Each row is a point on a tangle of strands that fork and nearly touch. The rows are in no order.
Two points are linked if the straight distance between their rows is under 34. Some points are linked to none.
k425: [ 13  19 -14 -16  -3  -2 -12  -3   3  -2]
k250: [  8 -13  16  14   9  -5  70  -8  -7  40]
k527: [-16   7  32   4 -10  35 -31 -41  17 -25]
k399: [-26   4  -8  -8 -15  18 -36   5  -9 -35]
k643: [ 23  11   0   6  19 -10  46  -9   5  32]
k120: [ 10  20  -1 -18  -9   7 -35  -9  -1   1]
k954: [-25 -12 -34   4   3   6  15   9   2 -56]
k906: [ -2  -6  15   8   5  -3  42 -29  27  -3]
k922: [-24 -25 -34  28  34 -19  10  46  -8 -32]
k645: [-24 -18 -23  23  34 -27  -8  57  -5 -26]
k872: [-49  -8  -3   5  -6  13 -30  27  -9 -49]
k215: [-22 -28 -46  28  31 -13  23  38 -14 -36]
k522: [ 19  17 -25 -11   7  -5  11  -2   2   1]
k144: [ 31  23 -29  -7  15  -9  16   2  -3  18]
k86: [ -3 -14  14  17  12  -1  74 -19  12  10]
k11: [ 12 -34  31   2 -34  -2  23 -13 -15  47]
k985: [  0   5  37   0  -8  16 -26 -32  15   4]
k941: [ 28  13  32  -8  -7  -8 -34 -12   2  49]
k12: [  1 -17  15  18  13   1  78 -15  -1  25]
k333: [-23 -19 -46  13  15   1  31  17  -5 -54]
k412: [-17  15   8  -6 -16  32 -42 -23   1 -27]
k859: [ 25  -7  43  -3 -16  -8 -18  -8   0  54]
k297: [-30 -10  -8  15  26 -20 -25  57  -4 -28]
k951: [ 38  26 -18 -12  11 -14   8   3   0  33]
k737: [-42  -2  -5   0 -16  25 -41  13 -12 -43]
k174: [ -3   2 -29  -9  -1 -11 -22  39 -21  -9]
k135: [-14  -3 -33  -5   2   6  17   1   4 -46]
k485: [  8   8  26  -9  -5   3 -15 -24  15  13]
k166: [-25  -6 -12   4   8 -13 -28  51 -13 -23]
k123: [-15  -5 -19  -2   2 -13 -27  49 -19 -14]
k864: [  7 -22  22  10 -12  -6  55  -8  -6  42]
k260: [  3   6   3  -2   4   0  22 -25  23 -11]
k99: [ 12 -31  42   3 -29  -1   5 -15  -8  45]
k172: [  2  10  -4 -10   0   4   5 -21  17 -18]
k308: [ -7   5 -17  -9  -3   8   8 -13  12 -37]
k739: [-17  14  -3 -10 -15  22 -40  -8  -5 -26]
k897: [ 27  21 -32 -20  -2 -12 -21  26 -19  17]
k126: [ 32  27 -19 -22  -1 -11 -23  12 -10  24]
k625: [ 29  25  18 -17  -6  -5 -40 -10   0  39]
k311: [  5 -29  28   7 -22  -4  41 -12  -6  41]
k213: [ 13 -24  49   3 -23  -2  -9 -16  -4  46]
k994: [-29 -19 -27   9   9  -7   0  37  -8 -42]
k249: [-24 -24 -49  20  22  -6  29  25 -12 -46]
k80: [ 20  13  -3  -1  14  -8  32 -11  13  22]
k404: [ -5 -10  15  13   8  -1  60 -24  21   4]
k670: [ 17  12 -36 -16  -1 -12 -18  32 -21   4]
k510: [ 41  29  -8 -17   4 -17 -11   2  -1  41]
k870: [ -9   6  35   3  -9  26 -28 -37  18 -12]
k36: [  9  23  12 -13 -10  12 -43 -16   2   8]
k59: [ 19  14  14  -8  -3  -5  -7 -15  14  22]
k487: [ 22  11  11  -4   3  -9  13 -13  13  29]
k324: [-24  13  13  -1 -13  39 -39 -33   6 -35]
k865: [  5 -15  57   7 -16  16 -26 -26   5  25]

A fork is a point with three links, a tip a point with one. Leave the first point through the second and follow the links. Name the first fork or tip that comes.
k951 / k144: k36
k213 / k859: k625
k485 / k59: k643
k527 / k324: k872

Name the points in between on the shortest way along the links from the first point to the second, in order.
k941 / k11: k859, k213, k99
k215 / k308: k249, k333, k954, k135
k643 / k527: k80, k487, k59, k485, k985, k870
k404 / k135: k906, k260, k172, k308
k522 / k510: k144, k951
